Each scene shows the same named points in several views. A view is turned or mirrored, and shifted as a whole, has a little noise and may leave points out.
In the rows, 128 means zero.

Scene 1
View 1
Q_758: [128  87 159 156 142  92 110 134 137 115 122 139 124 105 142 178  96 124
  26 161 134 127 125 141  60 109]
Q_618: [126 120 178 127 144  65 134 174 164 113 133 125 143 113 122 154 121 153
  74 153 121 138 126 127  84 115]
Q_853: [139 105 177 157 148  38 121 170 200 121 141 143 130 128 117 141 118 161
  94 153 139 145 127 113  67 109]
Q_347: [152 141 199 118 156  45 157 173 162 107 155 113 148  99 110 157 137 163
 120 171 114 134 133 109  92  85]
Q_584: [127 136 186 104 146  80 152 171 131 103 137 109 154  94 123 169 127 147
  72 163 106 130 130 130  97 107]
Q_798: [112 109 166 133 136  71 121 178 171 117 122 135 140 123 127 149 114 149
  52 142 127 142 123 134  80 134]
Q_108: [126  75 154 174 140  76  96 139 167 123 119 154 116 123 140 164  93 130
  30 152 147 135 122 136  51 119]
Q_211: [106  69 143 169 130  89  88 150 167 124 106 157 118 130 144 160  89 127
   4 138 147 139 117 148  52 142]
Q_471: [131  89 165 165 144  61 108 153 179 121 129 147 122 124 130 155 104 143
  58 153 143 138 124 126  58 113]
Q_551: [152 119 189 144 154  43 139 162 176 113 149 128 134 110 116 154 124 158
 108 168 128 136 131 111  76  88]
Q_542: [160 105 183 151 156  73 135 123 128 107 145 125 126  87 132 186 109 131
  74 184 127 118 134 123  66  70]
Q_18: [118 103 164 136 140  89 121 155 143 113 122 130 135 109 136 169 106 134
  35 154 126 131 125 141  75 121]
Q_240: [137 110 175 135 147  90 134 137 121 106 134 121 136  90 135 184 109 129
  51 172 119 122 130 135  75  93]
Q_647: [124  82 155 159 139  95 104 132 138 116 117 142 121 109 144 177  92 121
  16 158 137 127 124 145  57 115]
View 2
Q_471: [137 113 128  93  87 127 142 113 113 128 154 125 100 133 100 142 142 102
 112 123 168 152 114  90 131 126]
Q_853: [129 106 125  97  85 122 149 130 109 108 158 114 118 118  88 150 141  87
 111 140 145 146  87  57 141 134]
Q_211: [141 135 132  86  85 139 130 109 110 164 146 130  67 149 120 138 160 113
 117  88 198 163 149 117 120 104]
Q_108: [145 119 130  89  88 132 135 102 116 145 152 133  85 146 105 136 142 113
 111 111 186 157 133 115 124 120]
Q_551: [128 106 122 109  93 109 159 118 124  96 150 106 137 110  96 150 125  86
 119 155 129 136  81  71 144 150]
Q_240: [134 134 120 117  99 106 157  90 149 126 127 103 121 122 139 144 117 105
 139 133 147 133 123 134 134 147]
Q_542: [142 112 118 115 102 103 160  79 151 110 138 117 133 124 116 139 100 112
 125 153 144 131 110 135 135 161]
Q_758: [140 131 125 104  94 119 145  93 134 142 136 119  99 137 129 140 130 111
 128 116 171 146 136 133 127 130]
Q_618: [122 131 123 110  88 114 154 126 126 121 136  95 119 110 125 154 143  83
 135 128 137 138 102  77 140 133]
Q_347: [118 113 116 122  95  98 169 121 137  87 138  87 155  94 112 157 119  76
 135 165 105 125  71  64 151 161]
Q_18: [130 141 125 107  91 118 148 108 131 142 131 105 101 126 138 147 141  99
 136 113 160 144 131 114 131 126]
Q_798: [122 137 128 102  85 123 146 131 117 137 138 100 101 118 127 154 157  85
 134 112 153 147 115  76 137 119]
Q_584: [118 143 119 124  95 102 164 114 146 120 121  82 133 102 148 157 130  83
 151 135 124 128 108  99 142 144]
View 3
Q_584: [ 94 151 116 108 139 119 152 128 129  95 159 111  93 187 111 143 145 142
 171 182  99 121 154 135  96 152]
Q_18: [104 158 113 100 145 129 171 146 108 138 147 123  98 168 106 148 108 149
 130 165  93 102 157 139 105 164]
Q_647: [116 166 115  87 153 129 173 153 103 163 136 121 100 155 101 141  85 144
 104 144 109  96 153 134 106 173]
Q_618: [ 99 146 121 116 150 114 148 141 114 110 152 124  99 168 117 157 143 164
 163 189  82 108 162 146 117 147]
Q_853: [113 139 138 116 174  91 122 151 105 128 135 127 110 137 124 164 143 186
 155 186  88  99 163 153 145 137]
Q_758: [115 163 117  89 153 124 167 150 108 155 139 118  99 157 103 140  93 143
 112 147 112 100 153 134 106 169]
Q_798: [ 99 148 115 115 149 125 165 149 100 130 149 135 101 162 116 164 123 169
 142 186  67  97 165 151 121 154]
Q_471: [118 150 128 103 168 108 145 157  99 152 132 127 108 138 115 157 112 173
 126 166  94  92 160 148 134 153]
Q_542: [120 159 134  87 162  94 127 135 133 124 138  95 100 159 107 127 126 138
 146 144 148 119 145 125 105 154]
Q_240: [108 161 119  91 147 117 154 135 127 124 147 105  94 174 104 132 119 133
 142 154 123 116 148 128  94 162]
Q_551: [112 141 140 111 170  85 112 140 122 108 140 113 106 149 122 153 155 172
 171 181 109 112 157 145 133 134]
Q_108: [123 159 124  93 167 117 161 163  92 175 128 128 107 134 109 151  87 165
 100 149 101  86 157 144 129 165]
Q_347: [101 138 136 117 159  87 112 129 134  82 152 107 101 168 123 149 174 163
 195 193 106 124 156 142 120 132]
View 4
Q_551: [107 139 123 124 116  97 131 151 141 138 165 163 124 102 146  77 123 148
 118 147  97 149 141 116 179 146]
Q_618: [133 135 134 129 117 106 112 137 151 135 143 172 102 108 159  90 117 144
 108 136  96 157 161 135 155 128]
Q_108: [151 112 156 145 109 106 106 162 112 121 104 101 103 104 124 108 126 145
 130 142 114 131 163 159 136 108]
Q_758: [163 123 171 130 116  83 113 149 119 134 122 109  88 124 139 101 125 140
 124 139 120 133 180 158 140 109]
Q_240: [156 140 167 113 122  67 127 137 132 147 152 135  87 137 157  86 122 138
 118 141 117 138 184 142 159 121]
Q_798: [144 125 138 140 114 120  98 138 149 125 121 163  98 102 153 102 117 145
 108 131  96 158 164 149 137 116]
Q_647: [168 121 174 134 114  86 109 150 115 130 113 102  86 123 137 106 125 140
 126 138 122 132 183 163 134 104]
Q_18: [158 126 159 131 116  97 107 140 135 133 122 137  88 118 150 101 121 141
 115 135 109 145 178 154 138 110]
Q_347: [107 153 121 112 122  89 135 136 158 148 183 193 118 112 165  69 119 146
 109 143  93 158 148 108 187 153]
Q_542: [139 141 162 111 120  59 141 151 118 149 164 117 103 132 143  78 128 141
 130 149 120 128 170 132 176 134]
Q_211: [167 105 164 153 108 119  89 156 116 114  81 101  90 102 127 121 123 144
 124 134 113 137 174 175 114  93]
View 5
Q_798: [148 142 111 113 112 124 134 123 125  99 113 113 137 132 102 116 138 118
 127 122 113 115 113 101  89 111]
Q_618: [148 137 118 127 102 124 134 144 106  96 112 133 129 141 113 113 145 110
 137 117 108 110 113 111  92 109]
Q_240: [133 111 125 149  93 133 139 153 102  81 155 118 114 145 144 102 147 125
 130 113 135 130  90 115  92 114]
Q_542: [142 107 121 166  75 135 138 170  86 100 161 129  98 149 154  98 153 119
 134 109 140 136  89 119 108 128]
Q_211: [152 132  90 106 113 126 137  90 155 124 154  55 132 114 100 112 126 144
  99 129 151 142  95  79  98 134]
Q_471: [162 136  97 126  90 127 133 129 119 134 132 105 118 128 110 110 141 119
 120 121 131 132 106  97 113 138]
Q_758: [139 115 110 137  99 132 138 127 124  99 166  85 118 132 132 103 138 137
 114 119 149 141  88  99  97 127]
Q_584: [129 125 136 139 105 128 139 158  97  62 123 142 128 151 133 109 148 113
 144 112 109 108 104 122  79  94]
Q_108: [157 127  94 125  94 129 135 116 132 132 153  79 119 122 113 107 136 134
 109 124 148 142  96  89 109 141]
Q_647: [139 114 106 133 100 132 138 120 131 102 170  75 118 128 129 103 134 142
 109 121 154 143  85  94  97 129]
Q_853: [171 148 101 127  84 124 129 147 100 140 102 139 119 136 104 115 148 100
 137 118 108 117 121 106 117 133]
View 6
Q_584: [ 83  92 106 114 143 131 173 164 136  94 155 149  87 127 153  86 152 107
 130 119  78 164 146 141 151 112]
Q_471: [134  68 127 131 127 116 175 175 103 142 133 133 167  99 134  92 152 108
 140 123 120 172 124 134 133  96]
Q_542: [129  92  95 104 146 136 178 174 156 121 148 154 146 126 140  68 167 143
 160 133  76 180 142 121 138 118]
Q_618: [ 99  73 120 129 137 126 173 167 111 111 150 139 106 117 146  89 148  98
 124 118 102 168 130 143 152 103]
Q_853: [133  44 125 142 141 128 176 172  92 132 152 132 128 118 132  75 153 104
 124 123 121 185 108 137 162 102]
Q_108: [129  85 130 121 116 105 173 176 109 146 119 133 187  87 137 105 149 108
 149 121 118 162 136 136 111  91]
Q_647: [112 108 121 107 116 106 173 175 132 134 119 142 181  88 145 110 150 113
 157 121  99 154 152 135 103  95]
Q_798: [ 97  75 130 131 126 115 171 168 100 119 139 134 122 103 146 103 143  90
 124 114 112 161 132 147 140  95]
Q_551: [129  53 111 134 152 140 177 170 114 120 162 141 113 133 135  63 160 118
 129 127 103 189 116 131 169 113]
Q_347: [111  56 103 131 161 148 176 166 123 101 174 146  76 146 141  58 160 117
 122 126  87 189 120 134 181 120]
Q_211: [111  96 140 121 103  92 170 175 101 146 108 130 191  71 143 127 140  92
 145 114 125 146 144 144  98  81]
Q_18: [ 95  99 120 113 123 112 171 169 124 118 131 141 139  99 150 107 148 102
 139 117  96 155 147 142 122  98]

In a view up to two points have been moved. Name them for each view, in the order of its rows, or write -.
view 1 -> Q_853, Q_584
view 2 -> Q_758, Q_347
view 3 -> Q_618, Q_108
view 4 -> Q_18, Q_542
view 5 -> Q_240, Q_211
view 6 -> Q_471, Q_798
